Each row is a point on a tangle of strands that fork and nearly touch. The rows are in no order.
Two points are linked if the straight distance between their rows is under 54.2. Some points are linked to none.
Q_561: [ -4  36   0  -2  -8  16  18  18  26 -10  -9  17 -20   9   7  23  12  -2
  14 -20  19]
Q_256: [ 12 -12   1 -20   7 -36 -35  12   6  10  14 -23 -21   3   0  30   4 -13
  -1  14 -22]
Q_627: [-21   0   8 -12 -24  18 -11  17 -28 -16  -3  -8  -3   2   6 -26 -35 -13
  17  28  -8]
Q_791: [ -7   3  19  -4   2  14   4   9   4  14   1  23   7 -22  11   3  13  25
 -32 -30 -15]
Q_271: [-29 -21   5  18   0 -16  -6 -21 -34 -10   4  13  -8  -7  15  -4  12   3
   4   9  19]
Q_284: [-10 -43   7   9  12 -23  -3 -27  -6  11  10 -18  -5  12   3  14   5  10
  -9  -9   9]
Q_847: [  9  14  -6  -2   7 -12  37 -20  14  -9  15  -5  10  -2  -9  16  13  28
 -19 -30  18]
Q_465: [-35 -26   4  -8  14 -19 -40  -2 -14  27  13  -4 -20   0   3  26   2 -10
  16   6   7]
Q_804: [  0  15  16   2  13  20  48 -19  -1  13  -4  10  -9 -14   1  20  14   4
 -32 -37   9]
Q_650: [ -7   1 -15 -32  -6 -43 -21  -5 -11 -10  -6 -15   9 -11 -12   3 -28 -23
  25  25   8]
Q_997: [ 24   8  -9 -23   6  21  36 -21  16 -17 -12  17 -20 -20  16  16   4   2
   9 -18 -24]
Q_159: [ 17   6  -6  47  -7  -2   0  17 -21  -6   7 -19 -43  18 -18   5 -12   6
  17  40  -1]
Q_581: [ 11 -10   1 -21   0 -40 -35  13  13   8  11 -22  -3   5 -10  34  -3 -26
   8  -1  -5]
Q_369: [-15  -5  -2  -2 -14 -40 -23   1   7  16  -2 -16   0   9 -17   6 -29 -16
  28 -18  32]
Q_241: [ -7  -5 -20  40  11 -17  -8 -20 -22  11  15  -3 -23  15 -34   6 -21 -10
  13  22  23]
Q_46: [ 39  -5   8  24   7   1 -24   5   9 -16  -6   6  24   8  -3 -13  24  14
  -9  -8  12]
Q_462: [  2 -20  18   4   8 -16   3 -14 -21 -20   8  10 -13 -12  21  14  27   3
 -23   8 -12]
Q_446: [ 16   9  -2   5  12  29  17  14  17 -13 -20  33  11 -13  15 -24  12  11
  20  -3   2]
Q_200: [-21   9 -10 -10  10  15  35 -23   2  -3   1  12  -4   9  24  17   6 -11
   1   9   3]
Q_457: [ -5 -28  17  14  -4 -31 -12  -9 -14  12   3 -14  -7  -3  -7   5   5   6
 -31 -12   0]
Q_782: [-28 -11  14   1   7 -17 -28   3 -11  11  10  -4 -18  14   7  24  13  -9
   9   7  13]
Q_883: [ -2  31   8 -15   5  -1  10  -7 -18  21   9 -17  16 -22 -22 -17  10 -31
 -42 -17   8]
Q_307: [-23 -14   0 -16  17 -50 -25  11 -13  28 -14  -3  12 -10 -12  12 -30 -13
  31  16  13]
Q_165: [  3   1  21  20 -14  -1  -3  13 -21 -31  -5  10 -33  -3  12   2  12   0
  14  -2  -1]
Q_543: [-38 -15   3   3 -11   4  26 -34 -22   4   1  16 -16   9  15  12 -10   7
   6  -5  -5]
Q_637: [ -8 -12 -14  48  19  -7  -5 -14 -18  15   1   8 -20   0 -25  -8 -14  14
  12  22  26]
Q_590: [  9   4   7   2  -5 -17   4  32  -5 -11  -7   1   0 -12  -3  -6  12  31
  -3  17 -18]
Q_339: [-10   2  -7 -25   0 -22  -4 -12   7   2   6 -18  25 -10   3   5  -5 -14
 -21 -16  13]
Q_940: [-14 -15   4  35  -3 -19  -3   9 -12  14  -8   0  -1   9 -15 -18   8  20
 -21  11  26]
Q_415: [ -1  -7  16  56  16   0 -21  12 -15  11   3   2 -31   2  -3   2  11   8
  -3   4  12]
Q_106: [ 18 -22  -2  -4 -19  -5  -2  -4  -1   3  -3 -16   0   2 -18 -23 -15  10
  -8  16 -29]
Q_75: [  6 -12  13 -26  -2 -15 -35  -3  16  -4  11  -9   9   6   6  21  -3 -45
   6 -25  25]
Q_848: [-28   8  -1  -6 -23 -22 -22  -6  -2  -3   7 -11   6   4  -5   0 -21 -13
  10 -25  21]
Q_965: [ 45  -6 -10  -1  -1 -30 -27  -3   6 -19   5 -23   6 -11 -20  -8  -2   1
  11   3  -3]
Q_960: [  4 -17  15  11  13  -5 -15  -1   4   9   1   3   0 -10  14   6  16  30
   0 -17 -13]
Q_844: [-38  -5  10   3 -11 -17   1   8  -8  20  -3   0   0   5  -1   3   0  17
 -24   7  -7]
Q_594: [-38 -26   6 -10  -1  -2   9 -29 -20  12  10   2 -18  15  24  26   1   8
   4   2 -14]
Q_13: [ -8  -7   1   3  27  26  25 -14  13  27  -6  15  24  -4   9 -11  11  15
 -37  -6  -8]
Q_314: [  6  12  18  11 -19  36  25  19  -5 -13 -16  27 -12  -8   2 -11   6  -9
 -21   1  -4]
Q_438: [-32  -1   3  -7   5  -5   2  16 -18  -7  -8  13  11 -10   7 -28  -5  14
  -6  33   5]
Q_267: [  7  27  -8 -14  -3   1  43   7  -4   2   6   7  11 -24 -26 -16  11  -1
 -34  -1 -17]
Q_204: [-24 -10   2   3  16   2  13   6 -15  -1 -18  19   1   3  16 -13   7  14
  -4  47 -11]
Q_604: [ 41   3  -8   3  -2   3  -2   2  10 -22   0  -7  -5   8   7   9   9  13
  17   1 -31]
Q_832: [-30  23  10   3   6  24  36  -3   0  19 -11  22 -14 -12   7  12  13  -2
 -26 -23  11]
Q_289: [-11  -1   0  13  -9   8 -30  11   5  -4  -4  -2  12  12   0 -18 -11  -4
  28  -5  30]
Q_757: [-21   3  -8   1   4 -13  23   9 -23  -6 -17  15 -15  -5  -7  -9  -1  40
  22  26   2]
Q_152: [  7  19 -27 -12   1  -3  34 -11  22  -8   0  -9   4  27   3  24   1   4
  -3  18  -5]
Q_962: [ 34   2  -4  -7 -10  17  23 -15  13 -20   4   3 -15   5  15  21   3  12
  15 -21 -28]
Q_598: [-23 -13  -8 -13  21 -17  -5  -8   0  20  -5  -4  -3  23  15  31   9  15
  -6  32 -23]
Q_838: [ 34   2 -13  -9 -10   4 -13  -8  34   0   3 -18  22  10 -10 -13 -13  -9
   4 -19   7]
Q_64: [ 21  18  -1 -18   8  22  32 -11   6 -16  -3  21  -6 -31  20   2  10 -10
   5  -7 -16]
Q_896: [-36  20   2  -9 -17  18  23  20 -10 -13 -23  25 -16  -4   5  -4 -16  15
  27   8  14]
Q_704: [ 11  23   0 -22  -8  12  41  10   0  -4  -1  19  -8 -38 -23 -15   3   5
 -17  -5 -35]
Q_173: [-18 -26   0  -9  13   5  -5 -21  -4   3  11   6 -20  10  33  23  13  10
  23  -1 -21]
Q_249: [ 14  -2  -4 -27  -9 -19 -11   2  12  -2  15 -16   9 -18   4   3  -6  16
 -16 -19 -39]
Q_649: [  6   2 -22  17  33 -20 -28  14   5   6   1  -6   1 -11  -8 -12  -4  15
  35  26  17]
Q_477: [  8 -10  27  15 -16  16 -44   9   6   2  -4   9  19   5  -3  -8  -3 -18
 -21 -25  15]
Q_700: [-14  16  16  -4   0  21  12  -3 -16  -6   3  19  -2 -18  26   0  15 -27
 -34   9  -6]
Q_504: [-12  -7  22  17 -12   8 -10  17 -20 -19  -1   9 -13 -16  19 -13   5   6
  12  -1  -5]
Q_341: [ 15  -2   3  -3  12  22  19   8  14  18 -12  13  27   1  -2 -15  13  13
 -45   9 -23]
Q_268: [-14  -2  14  17 -22  -1  15  -2 -20 -15 -10   9 -45  10  18  17   2   0
  19   2  -3]
Q_677: [ 23 -25  10  -2  20 -23 -30  -4  -6   0  15 -15 -19   9   8  31  23 -11
  -7  18 -17]
Q_126: [ -1 -17   0  14  28 -22 -40  22  11  34 -13 -16   1  -1 -20   8 -25 -17
  29  19  15]
Q_389: [ 20 -22  -1 -29   0 -33 -15  -2   5   9  -4 -17  21 -19   2   0 -17  -1
 -12  -2 -30]
Q_29: [  5  -3   6  17 -13  17  -2  -1   1  -9  -3  -3 -12  40  14  11   6 -19
  11  24   0]
Q_201: [ 22  21 -27 -22   2  22  48   3  25 -12  -7  11   7 -12 -12 -18   4  21
   9  -5 -20]
Q_928: [ 18  20 -10 -15   4   3  -7   2  30  27   1 -23  32   2 -17   3  -6 -13
 -33 -25   3]
Q_801: [ 11  15  15   7 -22 -16 -27  29   8 -11  -4 -16   7  12  -8  14   3  -9
 -18   6  10]
Q_739: [  7   8  -2  30 -10   0  15  22 -27 -21  -5  -7 -46   0  -7   0  -8   8
  31  31  -2]
Q_952: [ 20 -32   6  15  24  -1 -40  -4  -5   4  -1 -12  -8  -4   7  -9  -8 -21
  21  22  -8]
Q_855: [ 22  -5  -3  -4 -18  15  29 -35   8 -20  17  -9 -15  15   9  22  -4   4
   8 -29 -15]
Q_964: [ 28   7 -14  -6  15   0  -8 -17  21 -26   8 -12  21  12   3   2  12 -21
 -12   1  16]
Q_24: [  2  -2  -2   7   9 -29  -8  10 -16 -14   4  -7  -2 -10  -7  -8   5  15
   7  26  -3]
Q_731: [-13   4  -3   8 -15 -11  -9   9  17  12 -10  -6  23  10 -20 -16  -9   4
 -17 -18  22]
Q_380: [-12  15  -1  18 -26  -1  15  18  17   8  -1   6  11  16 -12  -6   5  25
 -12 -20  24]
Q_853: [ -8 -14  -6 -23  -8 -43 -24  -2  14  12   9 -29  -6  10 -16  29 -19 -32
  29 -14  17]
Q_483: [ 12  16 -21 -29  17  -5  12 -23   7 -25  14  -4  29 -26   1 -14   6 -14
 -10   7  -5]
Q_917: [ 32 -19   4  12  11   8 -25  -3   1 -13  -8  -5   7   8  13 -19   7 -13
  15  26 -10]
Q_32: [ 10 -13  -5  -5   1   2  14  17  10  12 -13   3  19   2 -12 -23   7  27
 -36  19 -28]
Q_837: [ 15   1 -12 -12 -30  -9  16 -27   1 -26  21 -21 -15  12   0  16 -13  -4
  11 -10 -17]
Q_436: [-32 -27   9 -19  17 -28 -36   2 -12  20  -7   3   2  -8  -2  19 -21 -21
  23   7  15]
Q_290: [-32 -16   2   0  12  12  24 -19   1  30  -4   8  14   3  13  -3   0  16
 -32  -9  -4]
Q_357: [ -7 -11  -6  -1  24 -30 -24 -16 -21  -6   4  -4  -4 -23   1  -3  -3   2
  12  29  -2]
Q_562: [ -6   9   9   6 -14   6   0   7  13  22   9  -6  23  -1 -29 -23  -9   1
 -36 -38  22]
Q_74: [ 19 -27  13 -24   2 -12  -7   1  23  24  -9 -14  37  -9   6  12 -28 -37
 -23 -18  -7]
Q_199: [ -4  49  -1 -18   8   8  -2  15 -15   4  11  -7  21 -34 -21 -21  15 -24
 -21 -14   2]
Q_523: [  8 -10  20  28  -1  14 -14  15  -2  -6  -9   2 -22  28  22  16  16 -17
   9  19   2]
Q_785: [ 41  16  -9 -12   4  13 -16   2  32   8  -1 -18  37   2 -29  -3 -12  -5
 -24 -28   3]
Q_692: [-12  -1  -7   2  -7   0   2  -2  -8  -7  -4 -10 -12  36  14  21   2 -16
  11  36  -4]
Q_442: [ -9  -2 -17 -36  -7 -26 -17 -13  -9 -18   3 -10   9 -11  -2  -4 -26 -16
  23  17 -13]
Q_350: [ 43  24  -6  -1  -1  29   5   7  15 -24  -5  14  24  -1 -10 -11  12  -5
 -12  -8   0]
Q_653: [-36  -3   5  11   7  -6 -13  12  -4   7   6   4 -23  23  12  26  16   3
  14   7  23]
Q_2: [-13  -6  -1 -26  13  13   1 -18  -1  -9  18  13  -5 -15  39  14   8  -2
  18  -7 -13]
Q_775: [-26   3   7 -17  -3   7   7  21 -13  -4  -3  18  18 -26  -3 -38  -5   5
 -19  21  -2]
Q_529: [-18 -29   6  -1   6  -6 -17 -21 -13  22  -8  -8   8  16  13   4 -15 -23
 -11  21  -1]
Q_295: [-45   7  -9  -1   1  14  25 -11  -3  21  -5  17  12   8   0 -11  -5   6
 -23   5   9]
Q_422: [  4   1  16   8  -1  17 -21  17   1   7  -8  10  27  -7  -3 -15   6  -4
 -39 -15   0]
Q_187: [  3  46 -12 -15   7  24  27 -18  -2   8  21 -18   0  -8  -6   6   5 -24
  10 -30   5]
Q_292: [ -4  -3  -7  43  -5  -7  -9  -2 -20   4   5 -16 -30  26 -20  -1 -17 -15
  17  31  11]
Q_643: [ 12  13  20  -2  -2  32  16   5 -14 -21  -4  21  -3 -21  20  -5   8 -24
 -30   4 -21]
Q_820: [-19 -15   1   9  14   9   3  -2 -22  -3 -15  17 -12   3  22  -1   0   8
  14  37 -17]
Q_66: [-35  13  -7  -4  -6   8  20  15  -5   1 -16  23  -7  10   7   4  -7  25
  22  20   2]
Q_237: [-43  -6  10  11  -1 -18   6  -7 -17   2   7  10  -4  -1   9   6  12  -3
 -25   7  13]
Q_806: [ 44   7  -9  16   1  20  -7  15  26 -16  -7   5  22  15  -4 -22  12   5
  -5   0   8]
Q_582: [ -1 -15  -7  -4  24 -13 -35  -7  32  12  -3  -6  24  13   8   2   1 -11
  11 -15  26]
Q_266: [ -3   3 -16 -28 -14 -30  -8 -13   5  -1  18 -15   0  -9   1  15 -12  24
  16 -17 -29]
Q_987: [ 20   5  -3  -6   5  -6  -2   0  -6 -31   7  -3 -16 -11  16  11  13  17
  29   8 -19]
Q_210: [ 35  14   7   1  20  37  48 -14 -13  13   2  -4  15 -12 -28 -16  20 -12
 -36 -19  -3]
Q_398: [-18   2  14  22  -8  -6 -31  17  -9  -4   4   7  -2 -10   6 -19   1  30
  23 -30  19]
Q_221: [ 17  20 -29 -13   8  24  55 -13  20  -9 -15  16  -2  -6  -5  -1  -4  10
  15   1   2]
Q_742: [ 20 -32  16  -2   8 -11 -44   2  21  15   3 -13   4   2  -4  19  -8  -7
  16 -44   9]
Q_225: [-13 -24  -9  13 -12  -2  31 -15 -13   1  -3  18  -3  -3  -8 -32   0  28
   6   4 -10]
Q_495: [-12 -27  15  25  -7   7   5 -13 -33  -7   0  17 -16 -12  19 -15   6   3
   8  -1  -7]
Q_769: [ 16  -9   3  19  20  -6 -42   9   9   9  13 -10 -19   3  -1  13  13   5
  19  -3  -2]
Q_728: [-17  27   9 -12   4  20   3  33  -8  -6  -3  15  17 -25  -2 -37   3 -15
 -32  13  -4]
Q_685: [  3  13  -6  -4  -2   5  52 -25   7  -5   8   3   0 -10  -7  10   9  18
 -24 -33   7]
Q_916: [-16 -14  -6 -23   5  -4  -1 -22  19   3  28 -20  -3  23  10  34   6  -6
  -4 -16   3]
Q_934: [ 14  17   2  -7  18  34  26 -15   6  28   1 -16   4   5   1   9   9 -16
 -30   1 -22]
Q_927: [ 12 -30  15  -3 -10 -10 -28 -13  13   8   9 -15   3  10   2  18 -17 -30
  19 -39  30]
Q_521: [ 14 -14  -9 -13 -13 -14   9   7   7  12  -2 -10  15  -5 -24 -23 -10  23
 -21  20 -38]
Q_16: [ 18  -2   6 -23  -5  -8  -6  -3  22  26  -1 -20  30  -5 -16  11 -26 -35
 -37 -28   4]
Q_509: [ -7 -19   3  54  11  -7  -4   5 -17  22   2  -1 -21   1 -24 -15   0  18
  -9  18  18]
Q_573: [ -9 -12   6   7  33 -29 -33  23 -13  29 -16   0   4 -25 -14  -2 -33 -13
  27  21  24]
Q_9: [ 14  -5  10  25  -6   6 -20  40 -11  -6 -10 -12  -2   4 -11 -28  -3   9
   9  28  -1]
Q_764: [-38   7  -7 -12 -16  -8 -11 -17 -11  -6   6   4  14  -3   1  -8 -17 -11
   9  -5  21]
Q_944: [ -4  15 -34 -21  -7  -4  31 -24  12  -5  11  -7  13  15  -7   9 -10  11
  14   3  -6]
Q_571: [  5  33   3  -4 -15   8  20   8   6   4  10   2  -4  -3 -11  26   9   5
 -35 -26 -12]
Q_516: [-24 -10   6  -1   0 -21   0   8 -12  17  -3  -6  -9  10   9  19   6  21
 -24  18 -22]
Q_454: [ 28  22   2   1   3  38  13   9   8  -6  -2  18  14  -8 -18 -24  14 -10
 -16 -10  -9]
Q_95: [-17 -31   6  -4  19 -38 -29 -20  -9  -2   1  -5  11 -18   4   2   3 -21
  -2  -6  23]
Q_737: [ 20  14  -3  -6  15  27  27 -20   1  14  12 -13  14   1 -17 -15   5 -23
 -31  -7  -7]
Q_816: [ 15  -6 -14   8   5  36  -1  -8  21   3  -5   0  22  24  14 -17 -10 -13
  12  17   1]
Q_214: [ 30 -15  -2 -12  12 -43 -26   5   8   3  -2 -22  11 -28 -11  -4 -10   2
   8   1 -13]
Q_788: [ 17  40  10 -13 -14  26   6  18   1  11   5   8   4 -21 -10  23  12   5
 -24 -25 -22]
Q_41: [-32  26  -5 -12   7   4  16  -6 -16  -1   5  13  -1  -4  22   8   4 -27
 -12  13   5]
Q_125: [ 16  22 -23 -11 -12  18  25  20  23  -8  -6   8  14   1 -17 -21  -3  18
  15   4  -6]
Q_434: [ -8  40  -2 -18   8   5  -2  18  -4  -3   2   2  24 -28  -7 -32   3 -22
 -21   9  11]
Q_155: [ -3   8  -4 -10   6  28  14 -21  17  26  10 -16   8  18  10  17  -2  -1
 -22 -10 -12]
Q_697: [-42   7   4   6 -14  17  35  -1  -5  15  -9  22  -8   8   1   4   0   8
 -18  -1   9]
Q_894: [ 12  24  -8 -13  14  37  17   5  15 -19  -9  24  -1 -26  16 -11   9  -6
  14  -4  -6]
Q_772: [ 19  -7  25  43   6   7 -27  14 -13  -6  -1   2 -22  16   4  12  16  -9
  -1  12  -3]
Q_185: [ 10  -4   1   1  16  11 -31  -7  26  -1   2  -1  24   5  13  -8  10 -15
  -2 -34  28]
Q_321: [-10   1 -16 -18   7  -5   9  -8  25  10   0 -16   5  32  12  34   6  13
  -1  20 -17]
Q_717: [  6 -14   6 -11   7  30   2 -14  -1   2   6   7  10 -14  28 -17  -3   4
 -14  -6 -25]
Q_50: [ -7 -12  17  36   3  16   8  15  -2  11 -20  18 -26   9  20   6  12  24
  26   7  -3]
Q_656: [ 10  30  -1 -11   1   8  27   5  26 -12 -13  15 -25   0   7  41  19   3
 -14 -18  12]
Q_621: [  2  -5  12  13 -12 -24 -28  41 -21  12 -15 -22 -12 -11 -27 -23 -29  -4
  -4  19   9]
Q_913: [-29  -8  11  16 -27   1  17 -14 -17  -7   4  13 -33  16  17  18  -1   0
  19 -11  11]
Q_208: [ -7   2 -19  11 -13 -12  -1 -19  -5   0   5 -11 -10  26 -12   5 -14   7
  40   5   4]
Q_312: [  2   3  18  30 -12  21   9  12   9  -4 -13  28  -5   2   6  -6  17   7
  -6 -11   5]
Q_709: [  9  -9  11  30  -2  27  14   0  15   0 -22  25 -13  16  13  -1   8  16
   9  -7   7]
Q_941: [ 21  -4  12  11  -6   5  11  34   0  -5 -19  13   1   2 -10 -15  13  32
 -22  18 -18]
Q_591: [ 29  38  -6  -5 -27  19  14  -4  10 -27  14  -2  -7  10  -2   8  -8 -15
   9 -13 -10]
Q_376: [ -3 -38   7   8  24 -39 -19  -9  -3  19  -9  -5  13 -10 -10  -1  -6 -15
  -1  -4  31]
Q_346: [ 38  -3   8  22   0 -10 -32   0  -1 -19  -2   3  14  -8 -16 -12  14  15
  -6 -22  13]
Q_324: [  3 -30  24  18  -7 -19 -14 -17 -26  -6   6   1 -11 -15   7  -6  20   4
 -29 -11   0]
Q_912: [-10 -16   1  23  19   9   8  -4 -13   4 -20  23 -26   4  18   0   6  17
  31  18  -1]
Q_54: [  8  -3  -1   1 -10   3   2 -19  -8 -18   8   2  10  -6   4 -21 -10 -20
 -10  -3   6]
Q_261: [  2 -24  10  -2  17 -16 -13  -2 -13  -5  10  -4 -20  10  21  27  29  -6
 -16  23 -14]
Q_534: [  6  13 -29  -6  -2   3   2   6  18 -13   0  -4  19  -1  -8 -31  -9  20
  30  16   8]
Q_98: [ 11  -5   5  15   5  -9 -28  46 -11  -3  -6 -19 -11  -9 -23 -23 -27   3
   9  21  12]
Q_373: [ 25  -3  12   2  -4  15 -41  -2  15 -10   1   1  28   1  -2   1   2 -14
  -6 -41  25]
Q_991: [ -5 -23   1 -13  29 -38 -28 -12 -15  -7  13  -7  -9 -25   7  11  21 -11
  -2  11  12]
Q_899: [ 22 -11 -10   9  12  18 -12   5  11 -11 -13  -2  18  15   8 -22   1  -9
  10  36  -6]
Q_956: [-25 -16   6  15  -3 -10  23   8 -20   4 -15  24  -6 -13  -3 -22   7  41
  -1   7   3]
Q_970: [-16 -29   1  18   8  -3   5 -26   0  16   3  -6  -6  29   8   9   7  17
   4  -8  13]
Q_557: [-18 -11  12  11 -29 -17 -11  23 -29   7 -10 -21  -9   7 -26 -18 -26  -6
  -8  24   3]
Q_501: [-41   4  -9 -17  -6 -20 -16 -15 -25  -5  -3   8  10   2   2 -10 -20 -17
  17  18  23]
Q_926: [-23  -3  13  11 -26   3  -1  23 -30  -5  -6  -7 -10  10  -9 -30 -20  -5
  -7  29  -1]
Q_758: [ -9   1 -21 -19   9 -13  -4 -22  -1 -30  12   6 -10   2  18  14   9  -2
  46  -2  12]
Q_824: [ -1  25  15  -3 -14  -9 -12  16   2 -19  11  11   7 -11   9  13  17   1
 -19 -24  12]
Q_6: [ 15  24  -5 -10   2   2  17  12  27   0   0   2  -6   9   7  41  16  11
 -19 -24  -6]
Q_20: [  8 -10 -10  18  34 -16 -40  24  17  24 -10 -11   9   4 -15 -11 -12   5
  25  19  16]
Q_478: [ 12   2   8  25  -3  22   4  50  -5 -15 -20   6 -11  10   0 -23   5  20
  17  21   9]
Q_977: [-22  31  -1  -9 -15  16  21  -4  -6  -9  15  10  -5 -22   4   0  -6 -10
   7 -21   4]
Q_776: [ -9  27 -19 -18  -9 -10  41   0   2  -1   3  -3  12   3 -11  -5   0  -2
 -33  16  -4]
Q_186: [  3 -15   5 -23   1  -5 -12 -18   8  -5  27 -16 -16  25  11  31  18 -17
  -2 -10   5]
Q_708: [  1   5  -3  14 -22   3  21  13 -20 -29 -13   4 -23   7  -6 -10 -11  10
  34  25  -1]
Q_617: [ 19  16  11 -10  -6  -3 -24  20   7 -17   5   5   6 -11   3  20  22  15
  -9 -23   0]
Q_821: [-19  27  -9 -11 -11  31  40   1   9 -10 -26  30 -20 -10   1  -7 -16   6
  30  -6   8]
Q_897: [ 31  29  11   3   2  39  26   8  -8  14  -9  10  12  -8 -35  -8  24  -9
 -29 -23 -12]
Q_823: [ -5 -29   3  -5  31 -31 -25   3  19  29 -18  -6  31   2   2  11  -6 -28
  12  -5  33]
Q_735: [ -3   7 -23 -33  -7 -13   1  -9  -6 -16   9  -6  14 -23   3 -12 -16   7
  15  17 -21]
Q_696: [ 10   2  -7  19 -23  20   5   8  -5 -19  -5  -2 -13  28  -8 -25 -10   1
  33  21   5]
Q_701: [ 16  34  12 -24   2  28  27  18  -3   7  -7  16  -5 -37 -11  -1  11   1
 -17 -20 -32]
Q_274: [  8 -12  -6  -3 -22  -2  -4   2   5   9  -7 -19   7  25 -19 -12 -26  -4
   4  18  -8]
Q_499: [ -6  12 -20  -8  12  15  51 -16  15  -4 -16  23  -3  -4   8   8   5   6
   1  -2  10]
Q_27: [ 11  -5   0 -23   4   2 -11  -7   1 -26  16  10  -9 -14  37  18  13   0
  21   0 -27]
Q_298: [ 10 -13   0  28  24  -3 -17   3   6  20   6   1 -20   0   3  12  16  35
  14 -14  -6]
Q_183: [-21   7 -11 -12  -6  -9   8  -7 -13   3  -5 -16  -4  30   5  16  -8 -10
  -4  47 -11]
Q_864: [ 15   4   5  21 -12 -14 -29   8   1 -20   8   1   0 -14 -11 -17   8  20
  20 -31  17]
Q_428: [ -3 -22  -9   1  -4   5  48 -30 -12  -4  -2  13   2  -9   0 -15  -1  22
  -6  -6  -4]
Q_569: [-13  19   0   1 -10   1   8   8  12 -25   2  11 -22  11  16  16  10   7
  32 -16  19]
Q_887: [-20   9  11  -7 -36  18 -16  14   0   0   7  -1  -1  -1   9 -12 -18 -10
   8 -19  -8]
Q_396: [ 14 -10 -13  19 -15  33  10 -11   9   4  -6  -1   8  34 -10 -22  -9  -9
  20  15   7]
Q_310: [  1 -27  11  21  -6 -28  -9   6 -14  16  -9 -11   9  -2 -14 -14   1   7
 -33   8  10]
Q_870: [ -2   6  22   8  -5  22  -3  12  -1  10   0  20  17 -21  -2  -9  10   7
 -43 -26 -11]
Q_48: [ 19  26 -16 -13 -35  -3   6 -15   6 -27  25 -17  -6   5  -1   3  -6 -13
   4 -11 -12]
Q_102: [  8   8 -20 -10 -10  18  46 -17   9  13  13  -1  10 -10 -30 -26 -12  10
  -9 -22 -20]
Q_889: [  7   2 -16   3  14  -9  13 -12  -7 -26   0   9 -12  -2  14   4  11  14
  39  10   3]
Q_522: [-10  -1  -9 -29  17  17  12 -36  21  16  21 -15   7  18  15  31   2  -5
 -10 -15   0]
Q_161: [-10   3 -26 -23  -9 -15  13 -16   0   0  11  -1   9  -3  -5  -2  -8  30
  17   6 -20]
Q_822: [  7 -27 -13  20  29  -2 -37 -12  -8  23   9  -7 -21  -6  -6   9 -22 -25
  32  18   0]
Q_779: [-21   7   3  12   5  -6  -5  14   0 -15  -2  17 -26   8  16  21  15  10
  33   3  25]
Q_71: [-21  28  10  -6 -14   7   1  15  -2 -19   9  16   4 -28  16  -3  10  -5
  -5 -16   8]
Q_77: [-23  39 -10 -17  -4  14  26 -11  -5  12  20  -5   5 -10  -3  -1 -10  -8
  -2 -24   0]
Q_608: [-21  21 -18 -12 -17 -11  22   2  -6  -5  -3  -6   5  21  -4   4 -12  -3
 -15  38  -9]
Q_629: [ -8 -16 -10   8 -11   8 -13 -18 -29  11 -11 -10 -12  21 -25 -22 -36 -10
  30  31  -5]
Q_575: [ 15   0  -9  -1 -24  -4 -16   9  20   3  -2 -20   9  18 -17 -14 -26  -3
  15  -1  -2]
Q_218: [  3  11 -12   7 -11 -18  21  -3  11  -3   1   0   4   9 -10   2  11  32
  -4 -18  16]
Q_371: [ 19 -14  15  13  16  -6 -51   9  25  16   6 -10  -4   9  -5  21  15   2
  12 -24   3]
Q_733: [ 10  49  -5  -9 -12  32  13  -2   0  -8  11  -8  -5   1  -4   3   4 -38
   5 -16   0]
Q_781: [ 25 -27  11 -21  13 -25 -14   7  17  28 -15 -24  26  -5  -1   6 -15 -15
 -19  -4 -21]
Q_868: [ 14   7 -24   2  17  -9 -17  14   2  -9  -5 -12  11  -2 -16 -22  -3  17
  40  24   8]
Q_59: [ 13 -19  11  -3  13   7 -39   2  14  15  -4 -12   9  18  22  14   6 -18
  -5  16 -17]
Q_882: [ 19   2   7  10  -3  29  -5  32   8 -24 -14  21   5  -3   8 -35   7  18
  23   2   2]
Q_624: [  3 -13  12 -21 -13  -6 -29  -5   7  -4  18 -18  -7  24   2  32   5 -45
 -11 -19  15]
Q_481: [ 13  17  -6 -20 -16  25   9  10   9   5   5  -5  -1   0   6   1  -7   1
 -10   6 -44]
Q_217: [ -4  -6  17   4  -6   0 -10   8   3  12   4  15   6 -19  17  10  10  37
 -11 -46 -16]
Q_978: [-19 -35  -1  -2   5   4  -5 -42  -9   1   4 -12  11   4  10  -5 -11 -22
   0 -17  31]
Q_435: [ -4   5 -16 -11  -3  14  54 -26   1   4   9   3   4  -8 -12 -17  -6   7
 -14 -16  -7]

A fork is a point with three links, a tip a point with one. Leave the first point through the second and follow the links. Name the first fork or tip that comes.
Q_696 / Q_396: Q_822
Q_855 / Q_837: Q_617
Q_165 / Q_504: Q_161
Q_562 / Q_731: Q_685
Q_894 / Q_446: Q_627
Q_267 / Q_776: Q_509

Follow the links from the first point to the second, and from the first to the third. Name the last point that the two ways share.
Q_692 / Q_853 / Q_708: Q_509
Q_598 / Q_442 / Q_106: Q_161
Q_396 / Q_261 / Q_523: Q_509
Q_650 / Q_913 / Q_74: Q_161
Q_428 / Q_357 / Q_838: Q_32
Q_837 / Q_882 / Q_165: Q_962
Q_446 / Q_187 / Q_2: Q_962
